Points, in no order, along strands that fork and pass close to each other.
Points whose rows are less than 75.6 apart are linked; no others are. Some points are linked to none.
fevan: [ 19  34   1 -47  -9  14 -36  16  -5  -7  -8 -12 -21  25 -13  -5  31 -32
 -31  -2 -62 -19  -6  28]
Tar: [  6 -15  24 -26 -14 -72   1  12   6 -53  40 -10 -52  -2  28  25  -7 -36
  -4 -30   7  13  -9  12]
buvud: [  3 -32  -8  13  49  11 -14 -29  -2  62  -8 -24  45 -49   2  11  14  52
 -14  -3  30  21   5  23]
Pim: [ 28  -2  13   7 -28 -15  -7   8 -19 -26   0  44   1  47  -5 -29 -37 -55
  10  46 -42  -4 -39  -8]
pudos: [ 26  12  14  -1   1   2 -16   3  11 -13   3  28 -27  46   7  -2  -2  -8
  17   6 -28  -8 -29   7]
Roz: [ 45  10  21  17  -1  18 -35  11   6  26   6   9   7  58  19 -35 -16 -18
  -8  27 -38   5 -28  53]
nevu: [ -6   9  -6  42  19   7   8 -36  17   2 -38  -8  26 -24 -12  -5  -3  38
  33 -20  38 -25  19 -21]
Ped: [-10 -16  37  46  24 -20 -24 -16  34   2  19  10  -1   3  -4 -16  -7  17
 -27  -1  53 -30   7   8]
Vep: [ 12  24   2  22   8  13 -10 -17   3  -3 -30 -25 -19 -23 -15   5  15   7
   1 -31   3 -26   9  -8]
bome: [ 39  16  21  13  28  -3 -23   0  -3  35   2 -27 -49 -29  19   6  24  18
 -13 -11  13  -7 -10  30]
gefeg: [ 24   6  10 -20  22  -6  -8  10 -15  43  -1 -17 -48 -32  36   7  35  37
 -18  -6   6  23 -23  26]
kaz: [  6  21 -10  17   9  19 -39 -36  24  -8 -23 -18  19  -1 -47 -24  16 -22
 -26 -12  -3 -48  17  11]
Kap: [ 31 -11  32  35 -18 -38 -12   9 -19 -24  12  50   0  49   3 -36 -31 -43
  20  47 -21   0 -44   1]
Vut: [ -8 -27   2 -49 -20 -32   4  23 -26  -5  35  17 -28  23  20  21   7 -18
   3   3 -16  46 -20   3]
Ged: [-22 -14 -45 -44 -20  38  20  -2 -32  26 -38 -13  -2 -24   0   8  27  28
  10 -21 -12  35  -5 -30]
Dugu: [-17  23   5  17  -1  -8  -3  -9   7 -43 -15  38   8  25 -12 -19 -22 -30
  24  25 -13 -19   8 -29]
Ridus: [ -2   3 -16  22   4  26 -30 -37  15   9 -23   0  52  18 -47 -20  -4 -17
  -9   0  -5 -37  25  10]
sefud: [  9  36 -40  21 -12  35  26 -26   0   5 -65  -4  13 -28  -9  14   2  27
  62 -36 -12  -3  17 -38]
Tomeb: [ 19 -24   1  15  -2  38  31   2 -17  38  18  11  33  19   7  -9 -14  44
  19  13  10  30  -3  16]
Zede: [ 40  12 -11   0   5  36  20  -2 -35  39 -16   6  -2   0  17  11  21  52
  50 -11 -25  32 -20   4]
Zotu: [-16 -22  15   0 -18 -37   9  11  -1 -25   7  37  -4  27   3  15 -26 -30
  12  30  -1   3   3  -6]
Rozi: [ 28  22 -22  -1  48  30 -31 -16  -5  43 -23 -45 -18 -56  15  17  41  10
  -4 -13  20  21  -1  16]
vafem: [ 21   2 -33   6  -6  46  64  -8 -33  36 -21  16  27  -4   0   6 -10  45
  60  -4  -6  31   6 -16]
bote: [-39  19  28  38  12 -35 -11  -3  34 -55  15   8   7  -9  -9 -19 -17 -16
 -19   4  30 -36  21 -32]
Vuza: [  6  -6 -21 -52 -29  13  51  20 -32  -8   8  19 -17  18   4  20  12  -3
  41  15 -14  46 -18 -35]
bogo: [  2 -14 -28 -25  11  27 -38 -10 -19  70 -13 -27  45 -13   0 -21  31  22
 -30  12  -9  21 -15  41]
Rasep: [-25   2 -22 -35 -34 -34  17  15 -17 -60 -19  17  -8  20  -3  23 -19 -65
  21   9 -32  -6  12 -19]
Zes: [ 12 -20  32  35  20 -10 -29 -13  33  14  21   7   0  20  -4 -15 -10  20
 -30   2  26 -18   3  31]
Kotik: [-44 -42   4 -28 -11 -51  50  25  -1 -25  32  13  -7  -4  20  46 -17   4
  19  12  38  36  16 -14]
Nak: [ 25 -17  -9  10  14  28   5 -10 -20  63   0  -3  42  -6   2  -4  10  54
  14   0  -4  31  -1  26]
gezab: [ 13   2   6  67  45  -6  13 -39  14  19 -23   8  23 -32   4  -4 -10  54
  52 -20  46 -15  12 -12]
dok: [-12 -51  33  21  20  -6  29   2   5  44  25   5   6 -11  26  16   1  72
  -5   2  40  28  -3  19]
pari: [  8 -10  32  -5   3 -30  -6  14  21 -19  17   6 -35  18   7  25  -2  -8
   1 -17   3  -9 -18   3]
faven: [-28 -44 -22  -5  17  23 -21 -26  -7  61  -2 -23  74 -21 -38  -6  17  24
 -39  20  12  15  18  23]
gizo: [ 26  14 -18 -42 -27  24  36  11 -27  -8  -4  19 -12  37  -6  13   3 -17
  47  16 -48  33 -22 -26]
meza: [ 22  12 -35   1  42  45 -23 -29  -2  62 -34 -25  43 -42 -14  13  12  20
  16 -11 -13  18   3   2]
sudog: [-40 -38 -33 -11 -11  29  26  -9 -15  30   5  -4  66   1 -29 -10  -5  13
 -33  28  22  29  35   1]
pinum: [-22  -9 -21 -31 -11  21 -50   0 -12  30   8 -22  42  23 -25 -30  24 -13
 -68  22 -19   5  19  37]
gagod: [  5  27  40  36  33 -17 -20 -15  29 -28  14  23 -18  17  -5 -32  -3  -4
  -3  -2  12 -32  -2  -2]
Movev: [ 47  11 -31  -2   8  53  35   0 -45  52 -18   5  29   4   5  -8   1  40
  58  -4 -28  35 -11   3]
Nez: [-43  -6 -12  -3 -10  -5   5   8  -9  -1  19 -50  -3 -74   5  25  18   3
 -52 -36  35  -3  30 -24]
vivid: [ 45  27  17  -8   6   0 -32   0   5  35   5 -13 -18  19  16 -16  32   3
 -21  11 -34 -10 -28  54]
Bag: [-15 -54 -30  -3  40  22 -17 -22 -12  69 -12 -27  41 -44   6  -2  22  47
 -22   4  32  34  -9  23]
kez: [  8 -17   7 -51 -10 -49   9  18  -7 -13  33  -4 -47  10  34  21  24  -4
  19 -25  -6  48 -24   4]
zepif: [-12  15  39  26  14 -70  -8   2  24 -73  33  12 -31 -12  13  -3  -7 -41
   3 -14  32 -23  -6 -16]
tizu: [ 24  49 -13 -15  -8  23 -28   0  -1 -25 -35 -32 -28  -5 -26  -7  31 -38
 -13 -26 -43 -47  -3   4]
pup: [-45  11 -43 -14 -42  32  34  12  18 -38 -32  14  29  -7 -23   3 -31 -16
  21  12  -7  -8  58 -34]
sodi: [-15 -37  20 -38  -3 -36 -28  29  -8  23  48  14  -8  25  24 -11  -4 -20
 -59  25 -19  32 -27  43]
rali: [ 36  20  -6  40  39  22 -50 -33   9  32 -25 -32   1 -43 -17   3  13  -6
  -4 -16  23 -29  -2  31]
vav: [ 15  -5  15 -13  -4  -3 -11  12  12   4  10  16 -23  30   5   6  -1  -5
  -9   9 -24   0 -16  20]
soza: [ 57  12   4  -3 -10  45   2  17 -23  41   5  -5  17  44  14 -34  -1  13
  32  18 -33  28 -24  30]
taged: [ 21   0  15  72  48   2  -4 -38  22  28 -19 -12   6 -47   7  -2  -5  38
  29 -24  65 -15   1   1]
mib: [-31 -54   2 -34   7  -8 -18   9 -13  47  21 -14  -4 -20  19  -4  22  35
 -58  -2  39  16  -3  28]
sirim: [ 21  25   9  -2 -14  -8 -30   7  -6 -43 -18  35 -15  40 -15  -6  -2 -61
 -11   7 -57 -23 -23   6]
ziv: [ 48  -6  34  42  34  -4   3 -14  15  48   6   8 -21  -9  31   3  -4  67
  18 -12  24  14 -27  35]
mokuv: [ 16  36  12  46  21  10 -17 -36  13 -10 -17  -4  -7 -19 -19 -27  18   8
  18 -20  13 -39   6 -16]
gitaz: [-21 -19  34  30  -1 -31 -29  -3   7 -25  10  42  14  37 -13 -26 -28 -33
 -39  27  -2 -25   0   6]
Git: [-53 -45  14 -12   8 -16  12  11   4  17  31   0  17   3   2  14  -3  18
 -51  11  28  11  35   0]
lunul: [-16   0 -16   6   6  19  -7 -24   4  22 -20 -44  22 -41 -27  14  22  12
 -21 -13  10  -9  31  -3]
Dek: [-47 -40   9 -15  -1 -18  54  23  14  -5  21  12   9  -3  18  39 -20  24
  16   8  39  18  22 -14]
lat: [-39  28 -26 -22 -36  -4  -2  12  18 -66 -24  -5   2   0 -19  11  -4 -53
 -19 -16 -30 -34  23 -35]
tama: [-15  -9 -21 -78 -17  10 -20  20 -28   3   3   2 -21  15   4  -1  28 -21
 -22  -8 -37  13 -23   3]
Gufe: [-49 -39 -19 -15  -9  10   5  -2  -6  21  14  -1  37   4 -19  -3   4  16
 -47  12  22  25  34   7]
dite: [ 16 -25  13  26  47   1 -21 -24   4  49   3 -32  23 -42  -6   7  10  35
 -27   3  39   8  12  33]
koro: [-21  25 -23  24 -14  15  11 -29  17 -17 -46 -10  22 -24 -25 -10   1  19
  34 -20  16 -30  27 -32]
kuvi: [ 44 -29  21 -10 -18  -4  41  25 -25   8  19  13  16  43  20 -16 -46 -11
  22  45 -19  41 -34  -9]
Deviz: [-19   1 -11  31  10   7  -7 -16  10   4 -16 -47  14 -58 -18  13   6   6
 -29 -26  40 -24  35  -8]
virib: [  7  50  -9  46  12   9  17 -28  10 -25 -32  -9  -9 -48   9  -3   5  29
  58 -35  24 -22   3 -52]
nali: [ 18 -21  -1  -5  -1  33 -16  15 -19  44  16 -12  44  50  -2 -40 -13  -7
 -24  41 -21  28   3  38]
letu: [  5  12  33  58  10 -21 -31  13  15 -11  35 -19 -55 -48  16  19  16  -1
  -4 -35  52 -26 -27  18]
torog: [-11  -7 -26   4  -1  26 -28 -23  12   3 -17  -9  60  26 -56 -14  -2 -33
 -47  15 -19 -24  42  19]
dig: [ 21  29  16   5  -3 -33  11   1  22 -48   3  -3 -57 -16  19  15  14  -4
  54 -39  21 -14 -36 -29]
miv: [ 46  -5  24  -9 -16 -29  -8  23   5   2  20  20 -30  53  21  -1 -15 -30
   9  28 -44  26 -51  40]
zik: [ 11 -47  35  36  16   1  38   6   8  48  44  26  11  11  31   8 -22  63
  18  10  29  34 -13  31]
Rup: [-39 -48  13 -47   6 -25 -24  15  -2  32  47  -3 -23 -12  26  -1  17  18
 -69  -6  29  18 -14  38]
vefiv: [-29  12  -6  44   8  -2  -5 -29  29 -21 -14 -28  18 -33 -19 -12   9  -2
 -22 -19  54 -45  35 -16]
Lur: [ 10  17  18 -10  -1 -25  -8  19   2 -15  39 -35 -67 -44  17  31  23 -20
  -5 -37  12 -17 -26  16]
Pomot: [ -2 -41  36  14 -15 -46 -32  11   4 -17  27  34   0  41  -5  -3 -28 -50
 -38  31 -18 -11 -19  25]
linil: [ 15   3  29   4   0 -33  14   9  30 -34  18  -1 -51  -5  22  18  10  -5
  29 -29  24  -8 -20 -14]
roriz: [  6  29 -24  -4  19  20 -26   5 -23  19 -11 -46 -33 -61  16  19  39   2
 -20 -25  14  18   0  -5]
dipa: [ -1  34  22  38  11  -4  19 -16  21 -25 -13  14 -21 -17  13  -2  -2  29
  56 -19  28 -18  -8 -39]
Zepus: [ 11  42  -9  -6 -14  17 -22  -5  -2 -47 -33  28  -4  41 -26 -21   3 -48
   2  -1 -56 -30  -8 -13]
turup: [ 33  23   3  -7  -9  30 -29   9 -10  15   6   0  15  55  -1 -24   0 -21
  -9  23 -50  -2 -18  37]
retum: [ 31  -3  -3   3  -9  10  57   6 -10  -7   6  34   7  33  12   4 -42   7
  63  25   3  17 -23 -20]
Duv: [ 10  37 -13  65  21  15   5 -20   6 -20 -29 -18 -15 -60  11  21   7  21
  35 -41  45 -20  -3 -35]
ronid: [ 41  25  23  19   2   5  -9  -3  11 -17  -2  38 -23  36  10 -18   1   1
  49  -3 -20  -2 -42   0]
Voki: [ -7 -21  -3 -62  -8 -22 -33  27 -15  26  29  12 -18  23  33 -17  14 -27
 -45  20 -33  23 -43  39]
Zor: [ 11 -41   3 -34 -18 -17  54  19 -29  -1  24  18   9  33  14   8 -36  -9
  22  49  -1  50 -11 -22]
rara: [ 70  11  22  31  32   0  -3  -5   5  54  -3   0 -29 -14  39   2   1  59
  25 -10  -4  11 -37  40]
Narob: [-27 -28  11 -51   4 -18 -24  21  -9  15  36  -7 -20  -5  20   1  19  -5
 -46  -3  -2  11  -2  10]
Kof: [-13 -11 -11   7  -3  23  17 -19  -4  26  -7  -8  36  10 -19   5   2  27
  -4   2   4   6  30   7]
sovi: [-53 -21 -32 -24 -25   7  62  22   8 -23  -2   8  11 -11  -9  32 -31  10
  29  25  25  23  42 -30]
giseb: [ 26  -5   0   2 -28   0  23   6 -23 -21 -11  36  10  41  -5 -14 -40 -36
  25  45 -20  -4 -18 -22]
luso: [  2  -3  41  16  17 -63 -14   4  31 -42  43   3 -53  -6  15   4  -6 -37
  -7 -22  34 -24 -25   4]
fabiv: [ 24  -6  -4  -7 -18  28 -28  13 -18  14   7   2  27  54 -11 -27 -13 -33
 -33  39 -40   4   2  29]
manin: [ 38 -11 -15 -24 -22   5  55   8 -23 -20  -1  28   5  39   5  -4 -48 -22
  54  42 -27  16 -21 -35]
Loda: [-38 -40  15 -18 -17 -70  27  16   1 -31  31  17 -13   0  26  38 -18 -20
  -1   3  19  24  22  -2]
lomet: [-34  19 -29 -38 -34  11  38  16  -7 -19 -22 -25 -12 -39  -8  30  24   6
  17 -26 -21   6  14 -51]
nugem: [ 42 -22  -4 -26  -6  33  49  15 -34  23   8   9  32  42  15 -30 -34   3
  23  36 -32  40 -13 -24]
nub: [-33  13 -19   2 -23  13  24 -11  24 -17 -35 -18  18 -21 -23  11  -1   9
   2 -17   6 -20  39 -29]
zenu: [-37 -12 -10 -46 -15  -7  -9  18  -8 -16  13  -2   1   5 -11   7   8 -35
 -43  -6 -35   3  17 -10]
Mado: [-37  11 -20 -58 -16  11 -26  16 -17 -11   1 -33 -14 -17 -19  -2  30 -28
 -55 -28 -31  -9  17  -8]
Vul: [ 52  -8  17  14   7  30   7  15 -10  57  19   9  15  41  27 -36 -11  31
  26  17 -22  30 -28  51]
Gifib: [ 17 -39   6   6  11  28  -9  11 -15  62  22 -10  57  43   5 -51 -20   6
 -18  30   2  35  -3  59]
Dutim: [ 19   5  16  41  23   4 -44 -18   9  14  -4 -33 -22 -33 -12  -3  17  -7
 -33 -15  33 -38   5  36]
vuv: [ -5  10  16  74  19 -14 -19  -3   9  -5   9 -19 -39 -61  20  32   9  10
  -7 -36  66 -13  -9   9]
ropig: [-18  14 -28 -21   4  10 -14  19 -33  12   0 -48 -44 -78  28  29  36   6
 -18 -40  21  19 -16 -16]
vuzet: [-30 -17 -17 -33  -1  -1  12  11 -25   9  -5 -35 -30 -55  14  22  23  28
 -20 -39  16  17  -1 -29]
Lufe: [-12  34 -22 -36 -30   1  -3  15   8 -54 -14 -18 -25  -2 -14  18  19 -47
  -8 -33 -47 -36   8 -26]
Depiv: [-32  26   2  14  -7 -42   8   7  22 -75  -4  22  -5   0   5  -4 -21 -18
  53  11   8 -11   4 -48]
zisu: [-15  20 -33  -9 -33  26  13   3  -6 -39 -34  20  14  29 -31  -8 -27 -41
   2  15 -32 -16  24 -27]
disa: [-26  30  -4  42   9  -5 -20 -30  21 -32 -16  29  45  24 -35 -38 -16 -19
   0  20  -3 -36  42 -20]
kufe: [ -4 -30  29  16  19 -19  27  -3  12  17  13  -2  -9 -10  13  26  -5  52
   0  -6  39   6  11   5]
Natuk: [ 44  10  29  12   4  -4 -34   0  18  35  13   4  -7  39  23 -26   1   6
 -16  15 -26  -3 -31  62]
vaz: [  4  19   5 -18 -15  -8   6  15  -5 -17  21 -44 -49 -48   8  35  28 -12
  -4 -37  -1 -16 -13 -13]
Zopid: [ -2   7  40  34  16 -41 -19  10  28 -25  46  -5 -63 -23  14   3   6 -19
 -13 -35  42 -30 -29  15]
zenoz: [ 32 -10  40  25  24  -6 -36  -5  30  27  25  -2  -2  27  10 -22  -2  18
 -38   7  10 -11 -17  54]
ved: [-24   3 -15 -50 -30  -3  36  20 -14 -20   1   8 -16  12  -3  29  10 -14
  34  -5 -19  29   1 -32]
vomiv: [-43   7   8  11 -11 -66  -6  11  24 -82   0  19   6  -4   0   4 -26 -33
  17  14  10 -24  11 -35]
Sereb: [ 16  17 -22 -31 -37  23  29   8 -14 -31 -18  23 -12  38 -12  16  -8 -40
  39  13 -46  10 -11 -25]
nafuf: [-66 -17 -28   1 -21   0  34  11  28 -25  -8   6  28 -16 -10  21 -33  19
   4  17  29  -5  58 -22]
Lelo: [  5 -24  25  19   5  -6 -49  11  10  27  21   0  32  44   6 -22 -14 -15
 -60  38 -16   1   2  60]
Baf: [ 22  16  49  48  17 -30  -6 -17  15 -15  25  61  -5  36  13 -30 -25  -6
  39  28   0  -1 -25  -8]
sona: [ 20   9   6 -34  18  -4  -8  15 -18  33  -2 -10 -61 -46  41  17  42  33
  10 -18  -2  27 -45   5]
Fomol: [ 14 -21 -26 -26 -12  44  56  13 -30  23   6   7  52  35   1 -30 -35  12
   7  29 -14  38   1 -24]
falib: [  8  27   1  72  23   0 -12 -10   5  -8 -14 -31 -32 -63  15  27  11  17
  13 -42  62 -18  -2 -11]
feboz: [ -6  21 -14 -43 -20  17  29  12 -13 -17 -15 -16 -33  -5   0  31  30   0
  37 -20 -29  19 -10 -40]
latal: [ -4 -49  31 -18 -12 -59 -29  24 -10  -2  44  17  -8  27   9   4 -23 -35
 -50  29 -26  12 -14  38]
nel: [-33 -35  29  27  19 -24  -8  -5  22   7  22 -15   8 -12  -2  11 -16  17
 -45  -7  61 -19  33  15]
pakuv: [-52 -16  -8 -16 -10  -6  -9  11   6  -4  20 -43  17 -35 -20  14  21  -4
 -65 -21  25 -20  47  -6]
Zos: [ 25  36  -2 -33   5   8  -9  16 -21  11  -5 -31 -73 -50  31  21  44  -7
  15 -27 -16   7 -37  -4]
zumi: [ -1 -19  -7 -25   0  15 -31   3 -18  46   6 -18  27  16  -7 -20  29  16
 -45  21 -10  12  -7  41]
rus: [ -8  33 -16 -54  -5  14 -35  11 -16   1 -11 -35 -18  -9 -21 -13  46 -24
 -53 -15 -47 -14  13  17]
zof: [  3  32  35  25  13 -61  -1  -2  28 -69  23  17 -36   5  16  -6   7 -29
  41 -14   8  -9 -17 -38]
sined: [ -6 -32  -3 -14 -13   3  50  16 -16   4  19  28  23  20   6  10 -35   1
  16  46  11  26   8 -18]
pak: [ -5  10  10   3  -7  -9  36  -1  20 -26 -12  24 -18   9  11  16 -15  18
  59  -8  16  -8 -10 -32]
kog: [ 40   8  -3  13  25  20  -7 -13 -19  52 -18  -8   9 -21  17   3  18  45
  19  -8 -12  27 -11  16]
nevaf: [-25 -36  30 -13 -11 -88  -5  11   8 -44  40   3 -16   7  25  24 -18 -41
 -17 -11  11   4  10   6]
Sabam: [-68 -25 -22   3 -31 -16  16  21  23 -48 -11  18  32 -12 -11  15 -54 -12
  -3  33  24 -13  53 -30]
nava: [-51 -53 -12  15  16   3  27 -19   3  32   6 -12  56 -31 -21  13  -6  50
 -23   7  48  12  50  14]
Dusim: [-12 -10  15  26   6 -11 -49 -11  10 -16  -2  16  20  36 -19 -24 -17 -34
 -60  20 -10 -31  13  18]
ferop: [ 72  33  22  34  34   2 -22 -10   5  37 -14 -11 -58 -32  32   3  13  30
  14 -12   9  -4 -34  43]
gemu: [-53 -19 -19 -12 -40 -25  16  18   3 -44 -11  22  20   6 -17  12 -41 -43
   1  36   0 -21  30 -25]
seg: [ 27  31  29  -3   8 -30 -36  -7   5 -63  -8  30 -38  31 -10 -19  -1 -53
   1  -8 -38 -28 -29  -8]
giv: [ 59  38 -23   0   2  41  -6 -23 -22  34 -43  -8   6   3  -6   3  19  22
  37 -13 -44   0 -14  12]
Pini: [ 28  29  17  32   8  13  14 -19   4  -8  -4  50 -11  29   7 -19  -6  17
  66  -2  -4  -8 -17 -23]
Fod: [ 18   7  15 -51  -8 -45   9  21  -2 -21  30 -22 -60 -17  26  28  30  -3
  24 -35   0  23 -30  -2]
Fof: [-16  18 -26 -32 -41  12  22  12  -9 -40 -27  13  -9  27 -23  17 -10 -48
  18   3 -45  -3  14 -30]
rarum: [  1  42   6  14   0  -1  -6 -11  -8 -50 -22  44  -3  37 -15 -28  -7 -34
  27  21 -34 -16 -14 -33]
fumik: [ 24  -7  44  50  -2 -33  -1  -5  -2 -11  22  58   5  46  13 -34 -47 -18
  29  36  -3   9 -37  -4]
sar: [  0  16 -30   6  -8  40  48 -15 -17  22 -42  -1  20 -24  -4  22   4  41
  51 -18  -4  22  23 -21]
nadur: [ 29  45  11   1  -3  -5   2  -3   9 -39 -16  -6 -57  -9   6  11  27  -6
  52 -37 -10 -28 -31 -31]
zurek: [ 25  18  -9  24  63  33 -39 -26  10  52 -26 -44  12 -58 -10  21  17   2
  -8 -12  26  -2   4  26]
rir: [-20 -22 -19  -5  14  23 -20 -31   2  39 -20 -32  56 -27 -40   2  18  10
 -34   3   3  -2  26  13]
rolag: [-41  -5   4  -4 -10 -14 -21   4  19 -19  21 -32   6 -13 -22   9  -5 -28
 -70 -18  19 -34  40   0]
diso: [  9   0  26 -24  -2 -53 -18  13  13 -34  55 -22 -65 -15  27  24  16 -37
 -16 -34   7  -1 -21  32]
gek: [ 59  29 -20  -2 -13  50  -2  -6 -26  35 -19  -3  16  30  -8 -21   6  18
  41  -3 -51   4 -16  18]
sab: [  9 -32 -24  -8  -5  37  47   3 -35  37  12   6  47  21  -4 -16 -11  34
  11  22   6  41   0  -2]
golo: [  4  27  -1   1 -10   3  -5  10   2 -23  -2 -37 -39 -34  -9  22  24 -13
  -9 -40  -4 -35  -5 -14]
Daf: [ 16 -12   1  28  -1   8  27  -1  -9  -3   1  47  44  41  11 -42 -70   0
  29  43  13  -7   3 -24]
buten: [  1  41 -26 -20 -20  31  -1  -8  -4 -28 -35 -23 -16  -6 -29  11  24 -17
   0 -32 -46 -21  13 -25]
vasu: [ 20  46  15  32  17   5 -27 -28  18 -25 -12  16  -8  10 -21 -35  14   2
  17 -18  -7 -33  -3  -9]
tanib: [ 33 -27  30  51  23   3  18  -8  11  48  21  26   5  12  27  -1 -17  71
  26 -10  33  15 -17  30]
pef: [-20 -21 -18 -10  -1  13 -38  -8   5  18   6 -14  53  27 -46  -9  10 -24
 -65  27 -19  -9  36  34]
nitos: [-47 -29 -13 -56  -9  -4 -20  17 -17   7  17  -4   2  -6   4   0  19  -5
 -54  -6  -7   9   6   3]
Gipi: [-11 -21 -19 -72 -24   9 -27  30 -22  23  16   8  -9  33  17 -12  17 -28
 -31  13 -27  21 -37  23]
tesuf: [ 32  37  -1 -21   1  11 -28   2   3 -16 -16 -12 -30  23 -16  -5  18 -26
 -18 -13 -40 -37 -12  16]
Fupa: [-14  11 -17 -58  -8  14 -14  17 -25  15  -9 -10 -28  -9   6  -1  39   8
 -13 -11 -25  15 -20   3]
Lif: [-48 -17 -12 -21  -9 -15  24  19  -7   0  15 -42 -13 -75  22  29  20  22
 -22 -34  37  13   8 -35]
gogi: [-41 -36  21  14   6 -16  46   7  25   3  21  15  12  -3  19  28 -22  49
  11   9  54   2  26  -7]
Zafo: [-22 -31 -38 -20 -18  35  36   1 -15  21   2   1  64  14 -19 -23 -28   1
 -33  41   4  35  34 -16]
mozud: [-53 -46 -20   5  12  13  40 -10  -5  34 -10  -7  43 -38  -5   9   2  60
  -5   2  44  29  42  -9]
lapo: [-56  16   3  14  -4 -37  -3  12  35 -64   4  12  12  -9 -10  -4 -17 -24
 -13   3  19 -39  24 -36]
Nomad: [ 32  16   2  20  -4  17  48  -6  -7   4   0  47  -1  31  16  -6 -28  27
  78   3   9   5 -25 -21]
Vapu: [-24   1   4  -5   0  -7 -31   3  13 -33   5 -14   4   6 -29   2  -5 -40
 -61 -11  -3 -42  25   2]
dip: [  7 -45   8 -35 -24 -43  24  18 -35 -14  32  26 -10  34  14  16 -13 -31
   5  33 -13  49 -11  -3]
Nutu: [ 28  44 -26  15  -6  38  17 -26  -4 -11 -53  -2 -12  -2 -10   1   6  16
  60 -34 -25 -18   2 -33]
rade: [-30  16 -13  -3 -16 -26  28   8  23 -56 -12  13  -9   0   9  16 -18  -1
  55   0  16 -12   2 -41]
sim: [ 31 -12  20 -16  -9  -7  -3  27  -1  19  32  19 -20  40  25   2  -7  -7
   9  25 -30  38 -37  29]
kaba: [-25  15 -14  37   9   9 -11 -41  29 -14 -22  12  50   5 -43 -33  -9  -1
   2   5  20 -33  37 -11]
bod: [-16  -5 -42 -33 -29  38  48   9 -15   2  -9  12  36  19 -21  -3 -28 -13
  -2  37 -11  17  37 -23]
Vik: [-10  19  -7   3   4  12 -27  -8  17 -35 -20 -17  -6   6 -29  -9  10 -32
 -46 -19  -6 -47  19  -2]
zomo: [-27  28  14  42  10 -11 -17 -13  24 -38  -6  -8   4 -19 -18 -22   4  -4
 -16 -11  37 -44  26 -17]
Kuli: [-38 -20 -26 -19 -20  25  71   8 -10   8  -1  11  20 -16  -3  15 -10  41
  34  17  21  28  25 -26]
Fosun: [ 26  47 -11  -8 -15  21   8  -7   0 -29 -39   0 -38   7  -6   7  18  -1
  53 -30 -35 -23 -20 -30]
migu: [ 20  36 -10 -40   0  18 -16  14 -20  11 -18 -30 -44 -32   9   3  43   1
  -2 -23 -39  -3 -20   0]
Zem: [-61 -33 -22  -5  -6  10  61   7  -2  15  -5  -4  30 -40   3  28  -6  57
  13   0  42  24  38 -21]
pepug: [-40 -15 -15 -29 -38 -37  13  20 -11 -51 -12  17   8  18 -21  13 -32 -64
 -10  24 -23 -18  26 -13]
kuref: [-13 -15 -27 -11 -21  19  51   7  -6  -4 -11  23  27  23  -6  -6 -58  -1
   6  49  -3   7  32 -28]
Nilo: [-23  25  -3  42   1  -8   1 -15   3 -37 -12  49  40  28 -21 -39 -35 -22
  13  43  -6 -19  30 -23]
Rof: [ 20  12  46  42  21 -22 -21 -12  30 -14  23  44 -15  32   2 -22  -9   7
   6   4   5 -11 -23   2]
Fota: [-30 -56 -17 -20  18   3 -23 -10 -12  55   0 -25  30 -31   4  -4  28  46
 -50   7  34  22  -7  31]
Volip: [ 26 -22  22  23  13  14  -5  12  -2  59  28  -6  31  30  22 -30  -8  38
  -6  14  -1  33 -15  57]
tep: [  9  -9  19  20   2  -3 -56   5  10  -1   7  12  18  47 -10 -26 -12 -28
 -60  23 -26 -22   1  46]
lofun: [-23  29 -30  -7 -37  17  26  -2   8 -32 -34 -33   3 -51 -15  26  12  -4
   0 -33 -11 -15  30 -44]
ledos: [ 21  36  35  13  19 -44 -15  -2  22 -67  11  22 -43  14   4 -16  13 -46
  20 -11  -7 -13 -27 -21]
Das: [  8  -2 -43 -20  32  37 -28 -26 -17  66 -30 -24  48 -39  -4  -7  25  18
  -2   5 -15  23 -20  23]
febi: [ 52  43  17 -10  12   4 -30  -1   5  13 -10  -6 -46  14   4 -11  32  -8
 -14 -10 -38 -30 -29  38]
panas: [ 30  -3  10  42  44   9  -8 -26  12  39 -10 -23   2 -32   3  10  -1  37
   3 -22  34  -4   6  15]
fik: [ 45  35 -39  -5  36  46 -20 -32 -10  47 -51 -27  24 -28 -10   8  22  15
  28 -13 -31  10  -6   9]
Vevok: [-13  22 -43   6 -36  38  30 -16  10 -29 -44  22  29  11 -32  -9 -13 -20
  29   3 -15 -17  41 -27]
luval: [-40 -41  38   3   7 -30   1  14  28   8  38   1   1  -2   3  22 -10   7
 -50  -2  33  -7  34   3]

A fork is a point with three links. Follow the links from the first point to the second and name the forks in between, in order.
Zafo; Volip | Natuk
gemu; nevu | Fof
lat; Mado | tesuf
Tomeb; pudos | vav

Follow the links from the first point to the second, and from the first to the third. Name the last point that the two ways share.
fevan; nali; luval | Natuk
rus; sudog; turup | Natuk
Natuk; zenu; Lufe | tesuf
Bag; lat; zenoz | tesuf
kog; kez; luval | Zor
Nez; zof; giv | Ridus
Dugu; rali; meza | Ridus

A fork is a point with three links, a tip a point with one. Leave the first point through the second and follow the links. Name the first fork or tip that comes.
bogo; Das | Natuk
bote; zomo | faven
Kap; Pim | vav
Gipi; Voki | Lelo
meza; Das | Ridus
lomet; feboz | Fof
dite; buvud | tesuf
Lif; vuzet | Dutim
linil; dig | Zor
pepug; gemu | nava
